Each row is a point on a landscape with many valleys, with its height.
From any point a ball rolls to the lowest of the 2 points nearest to it. It stops when none of these is lower. Distance is the straight distance between rows; heights are no part of it.
(390) height 482: 114  73  98  117  87  98  59  103  131  91  178  70  72  104  103  96  110  95  124  92
(53) height 152: 121  114  105  150  126  110  124  93  129  62  128  133  115  140  148  114  137  58  119  50
(761) height 178: 117  70  121  99  92  131  137  82  155  77  134  90  67  64  169  100  112  58  94  82
(565) height 499: 104  120  83  104  86  120  149  66  91  91  106  103  110  110  112  150  88  99  59  96
(269) height 80: 91  125  72  128  82  34  62  115  83  144  125  65  122  83  138  103  111  126  100  101
(1111) height 343: 102  73  74  92  119  123  145  149  126  94  77  130  85  134  40  120  78  95  82  140
(1306) height 224: 109  88  80  134  103  141  147  75  116  89  134  129  97  153  77  135  173  92  99  138
(184) height 146: 105  120  101  117  97  87  122  112  104  120  35  81  78  41  138  103  102  97  56  107
(902) height 452: 115  107  93  91  96  90  101  119  120  108  91  88  77  87  78  105  87  120  73  94
(556) height 407: 114  112  100  139  125  89  50  92  93  112  108  101  98  133  90  113  106  109  86  60
(797) height 538: 97  96  116  91  84  87  47  88  86  110  132  64  95  85  121  112  91  141  98  51
(648) height 577: 88  88  90  110  85  97  154  123  162  56  124  144  77  126  111  104  63  74  103  85
(494) height 399: 117  81  96  129  137  98  45  143  150  135  88  82  67  116  77  82  122  127  73  74
(586) height 649: 118  94  125  78  120  116  69  122  45  113  58  106  112  123  41  95  42  136  73  93
(764) height 616: 71  63  123  41  98  61  19  125  89  115  115  85  89  100  95  57  123  133  150  137
(559) height 586: 72  105  112  20  82  46  97  104  78  102  111  72  120  62  138  97  102  100  137  101
(216) height 58: 104  111  130  59  91  59  85  151  78  134  29  86  102  60  68  58  105  143  95  123
(770) height 253: 82  88  144  77  138  99  29  109  80  97  75  107  95  111  75  78  78  103  134  92
(956) height 433: 119  88  109  111  88  89  72  119  134  125  109  66  70  69  97  87  123  132  87  81
(579) height 490: 96  127  122  72  105  92  75  94  102  75  86  107  115  72  102  84  133  88  139  86
(38) height 87: 112  106  120  65  94  101  88  125  67  112  17  97  99  54  52  74  87  140  71  123
(1117) height 659: 108  112  137  77  106  122  101  75  49  84  62  114  119  99  104  117  51  121  65  69
(446) height 477: 103  120  120  57  77  89  106  105  95  74  81  109  104  80  85  86  88  95  122  96
(999) height 400: 85  99  109  116  99  135  178  69  127  67  83  144  124  112  143  130  125  94  70  84
(550) height 595: 71  111  106  32  91  32  89  128  79  92  98  88  115  91  125  81  120  88  169  124
(772) height 340: 112  95  46  91  89  117  91  93  86  134  99  81  126  129  14  112  114  141  72  145
(998) height 429: 94  134  96  140  118  105  139  85  95  84  55  135  118  101  126  118  105  78  68  95
(86) height 260: 125  71  81  76  95  140  111  120  70  121  58  86  94  95  27  96  71  127  55  154
(1309) height 302: 118  114  53  153  90  102  151  99  132  97  128  113  88  105  115  116  149  57  102  126
(154) height 428: 108  129  78  64  79  93  111  89  105  66  148  115  118  118  61  109  96  103  140  78
(1291) height 277: 138  49  108  151  131  119  43  96  117  118  152  88  82  136  103  80  133  76  133  101
(34) height 245: 109  69  83  94  118  152  93  68  115  77  136  108  105  164  39  129  130  115  100  102
(801) height 276: 91  112  104  76  87  114  124  66  100  112  62  76  112  22  134  96  141  84  88  118
(825) height 603: 103  63  139  72  110  146  111  102  114  67  99  137  90  116  71  107  37  118  71  85
(237) height 665: 92  105  124  81  87  129  117  56  61  73  102  129  129  109  116  125  42  104  90  69
(1119) height 526: 79  75  94  86  77  103  50  70  62  133  148  65  107  115  62  91  90  131  124  132
(426) height 476: 112  142  78  91  85  109  137  71  95  70  91  132  133  110  86  118  108  97  85  90
(414) height 525: 101  116  118  95  105  63  58  109  97  101  126  85  94  104  126  114  70  107  113  40
(808) height 441: 80  119  109  70  95  56  43  93  43  131  101  84  137  116  101  81  117  146  140  122
(903) height 593: 95  94  111  79  95  125  126  89  115  48  111  137  110  128  77  101  57  104  102  63
(1037) height 584: 80  75  114  96  80  112  147  99  145  41  110  151  112  129  119  106  53  94  92  53
(828) height 384: 109  66  92  131  143  108  82  148  142  122  80  100  55  135  68  109  94  106  62  91
(136) height 547: 96  135  70  78  65  69  152  98  78  106  115  89  119  89  113  119  63  80  101  102
(138) height 568: 89  98  80  118  78  91  161  103  135  84  139  115  90  106  132  132  75  64  87  90
(74) height 380: 115  103  77  163  128  92  56  100  93  138  120  86  98  136  82  91  133  118  94  94
(58) height 489: 89  130  101  80  110  67  61  79  79  68  105  93  146  76  127  91  162  80  157  87
(1041) height 578: 78  95  118  29  77  64  105  123  108  102  84  76  87  36  131  87  103  104  118  111
(1325) height 358: 115  74  123  133  99  133  154  101  157  57  110  146  87  135  137  107  159  74  107  100
(127) height 470: 118  92  83  108  101  116  85  77  75  104  133  85  100  138  61  119  86  136  68  89
(191) height 120: 107  121  98  106  75  60  111  134  94  148  43  75  88  51  102  99  88  129  54  108
(994) height 182: 105  76  101  155  96  100  81  107  105  158  89  71  60  81  118  88  105  115  66  128
(1030) height 385: 103  110  55  112  103  103  61  93  67  146  106  83  135  131  34  93  100  148  95  115
(481) height 216: 131  85  111  151  126  126  102  78  122  74  148  125  96  146  133  118  133  63  124  79
(1298) height 251: 65  101  110  61  109  95  133  75  94  101  82  77  120  23  140  97  106  77  122  102
(1039) height 129: 100  142  54  114  83  35  104  110  101  124  113  76  119  71  128  110  114  97  109  89
(838) height 447: 102  119  115  99  110  93  146  142  106  67  37  162  117  118  86  94  43  93  75  85
(1086) height 37: 113  79  75  110  114  156  127  90  119  81  124  115  104  153  36  139  163  107  96  124
(137) height 471: 93  133  101  138  125  75  86  106  77  106  82  104  94  105  136  105  88  72  109  76
(904) height 430: 120  68  110  124  96  116  45  79  101  103  160  60  96  90  115  84  152  113  129  107
(636) height 226: 85  85  137  103  109  79  64  135  110  117  80  87  50  72  124  82  72  88  104  96
(1051) height 334: 107  63  83  151  133  111  31  113  103  138  151  76  95  142  90  76  123  100  125  106
(411) height 504: 83  132  126  88  114  93  86  74  80  59  111  126  130  105  111  103  75  95  132  43
(326) height 131: 122  51  142  110  94  156  135  74  145  78  124  107  75  103  156  107  125  68  92  82
(545) height 361: 108  89  80  83  92  129  104  72  110  62  162  115  107  146  59  125  101  109  110  86
(83) height 332: 123  89  93  145  102  119  159  104  147  77  116  121  80  115  143  112  153  45  102  122
(992) height 256: 95  97  103  90  88  148  135  55  123  67  116  112  98  92  114  100  118  67  109  110
(405) height 208: 108  134  79  151  129  111  127  76  108  73  108  142  132  144  118  130  143  73  110  77
(721) height 558: 79  102  66  102  78  92  151  80  86  101  128  85  94  98  138  133  55  63  95  106
(242) height 138: 96  106  69  143  86  77  78  88  67  142  122  67  92  100  123  110  91  112  93  118
(1221) height 238: 108  80  85  107  94  100  114  114  85  137  68  82  76  101  59  97  69  122  54  156
(1178) height 296: 113  76  73  77  92  140  111  90  89  107  87  93  107  107  17  106  108  136  66  141
(625) height 628: 69  71  130  54  93  85  28  120  74  139  86  78  97  99  71  63  107  152  118  143
(46) height 228: 82  92  104  84  110  103  144  78  126  94  99  70  113  10  176  102  123  55  117  94
(704) height 366: 108  68  55  101  128  107  105  156  120  124  75  98  69  134  35  114  72  104  61  116
(1015) height 510: 108  92  72  110  69  74  88  115  116  110  175  65  71  96  92  99  104  90  124  116
(938) height 295: 94  88  93  95  80  126  135  90  116  79  106  117  73  95  76  94  90  71  98  136
(953) height 154: 109  96  126  76  100  126  127  117  99  88  40  124  73  73  74  92  72  96  62  131
(29) height 453: 88  136  69  88  85  116  162  62  113  52  84  147  164  94  106  111  110  105  89  64
(572) height 88: 86  124  124  78  82  39  85  138  71  145  38  79  107  68  120  79  98  141  82  112
(892) height 468: 87  119  98  61  90  63  49  91  58  88  108  83  135  97  104  88  160  113  155  113
(883) height 434: 93  128  89  91  102  121  158  58  126  55  82  129  156  76  145  106  128  85  94  42
(193) height 185: 79  98  133  107  112  120  117  101  84  99  51  119  71  80  135  92  51  63  86  116
(614) height 196: 115  99  81  152  100  99  103  86  93  117  133  76  84  127  104  123  106  85  88  124
(394) height 604: 80  86  109  41  94  42  57  117  75  102  109  83  96  104  101  65  105  99  161  127
(641) height 319: 91  95  74  103  101  113  151  128  126  78  86  142  80  115  75  93  86  76  98  144
(1047) height 209: 131  48  126  134  121  137  75  86  116  101  131  92  59  119  114  78  133  67  124  123
(1133) height 551: 73  100  117  86  71  72  54  99  91  126  114  53  99  63  137  101  107  144  96  90
(905) height 143: 100  83  123  115  135  138  66  94  104  90  98  111  77  117  97  83  108  66  129  110
(677) height 379: 98  80  94  145  103  96  31  90  85  130  149  76  111  112  106  81  137  103  133  131
(981) height 259: 114  93  72  136  91  121  143  93  113  96  134  90  82  120  94  126  140  75  89  145
(762) height 163: 96  104  104  151  106  78  82  116  104  140  66  68  66  58  144  89  112  86  74  108
(723) height 478: 85  137  95  129  127  86  96  69  59  105  108  101  127  97  139  103  85  57  125  87
(316) height 469: 103  120  69  82  78  84  78  75  87  85  161  87  113  112  62  100  108  108  150  105
(600) height 437: 85  133  103  123  112  96  146  104  102  76  49  156  121  103  134  98  62  80  73  77
(595) height 381: 90  80  125  130  98  136  157  87  145  62  66  156  97  122  129  94  131  86  84  97
(1107) height 455: 117  145  116  84  106  66  124  142  97  85  57  135  113  111  70  88  52  88  100  59
(722) height 212: 108  75  78  140  103  116  108  98  93  144  88  78  65  106  87  106  100  104  49  160
(642) height 197: 104  56  131  90  93  168  137  68  129  69  111  121  73  107  116  107  115  95  83  106
(1242) height 199: 77  92  115  84  89  97  143  122  114  97  73  111  72  66  131  90  30  63  90  111
(415) height 416: 104  83  107  113  101  93  38  136  144  153  89  81  83  72  86  71  122  159  81  79
(392) height 531: 103  115  61  92  63  69  117  119  90  116  143  69  91  92  86  104  71  94  112  104
(408) height 257: 105  145  68  128  109  91  101  84  99  67  127  121  131  109  106  104  136  61  137  90
(937) height 177: 103  145  45  114  87  57  137  106  120  96  140  78  130  71  135  124  114  65  121  69
(747) height 464: 101  134  99  124  135  74  96  123  99  95  71  136  95  126  89  98  63  84  105  72
(423) height 561: 71  84  117  58  56  60  70  115  82  144  96  62  94  56  129  84  94  154  91  125
(653) height 570: 90  88  114  56  54  66  79  122  115  123  85  51  68  35  104  72  109  124  100  134
(870) height 124: 122  104  121  50  85  124  132  111  93  95  36  107  97  56  55  95  97  128  54  116
(952) height 217: 96  137  53  113  93  74  141  97  121  71  130  118  133  92  125  102  111  51  144  84
(709) height 645: 112  89  103  75  115  115  58  133  66  145  52  86  126  113  27  67  68  148  82  108
(1260) height 419: 85  113  87  106  111  81  24  100  60  141  114  89  133  121  69  79  110  141  123  118
(114) height 214: 90  91  113  104  97  90  109  131  121  110  98  83  54  70  135  91  56  69  96  105
(991) height 417: 89  123  103  115  112  128  151  58  106  73  69  128  128  98  145  105  124  74  88  86
(1304) height 207: 113  84  111  130  135  142  104  79  126  75  117  123  94  132  102  93  130  82  118  83
(1019) height 638: 98  73  115  48  99  104  37  128  72  143  81  69  120  109  32  65  91  162  112  104
(1288) height 172: 92  90  140  90  107  133  124  100  81  81  31  133  96  78  111  92  42  91  64  118
(4) height 491: 85  148  101  87  113  90  96  57  59  94  89  101  140  86  124  108  104  84  127  66
(1210) height 435: 115  104  79  126  131  107  82  97  106  101  110  105  106  159  58  129  100  124  75  66
(1216) height 654: 106  107  150  62  107  101  74  100  19  111  64  106  125  110  82  102  39  132  87  80
(557) height 501: 85  105  98  95  89  93  59  83  59  105  137  80  108  109  97  97  91  104  139  109
(749) height 465: 116  124  105  71  100  85  111  132  101  92  86  111  98  102  52  95  69  109  94  86
(381) height 506: 118  105  74  114  75  114  128  71  86  109  128  82  96  122  95  151  96  134  48  97
(106) height 239: 94  79  135  91  130  89  34  127  94  121  68  92  63  92  86  77  74  115  106  98
(582) height 210: 98  87  112  94  94  123  134  91  144  76  94  94  96  30  158  80  130  48  112  99
(869) height 515: 91  120  131  95  123  84  64  98  78  88  112  119  107  134  99  109  56  106  128  42

Call two points neighbours if one is among the 2 nearest of the other. Go from one point of each pair to the other, from neighbour to neighbour, staying as low as possible. Name the highest point that can't be avoided.
(1086) and (326) -> (749)
(53) and (905) -> (481)
(1086) and (269) -> (981)
(53) and (269) -> (408)

Two balls start at each pair of points below. Name the first point that both come to, or write -.
(1037) and (446) -> -
(390) and (127) -> (1051)
(1210) and (903) -> (1051)
(106) and (1260) -> (216)

Write out the way that a ball takes from each point below.
(808) -> (1260) (1030) (772) (1178) (86) (1221) (722) (994) (762) (184) (191) (572) (216)
(1119) -> (1260) (1030) (772) (1178) (86) (1221) (722) (994) (762) (184) (191) (572) (216)
(381) -> (127) (1210) (556) (74) (1051) (1291) (1047) (905)
(749) -> (902) (956) (415) (494) (828) (704) (1111) (641) (938) (992) (642) (326)
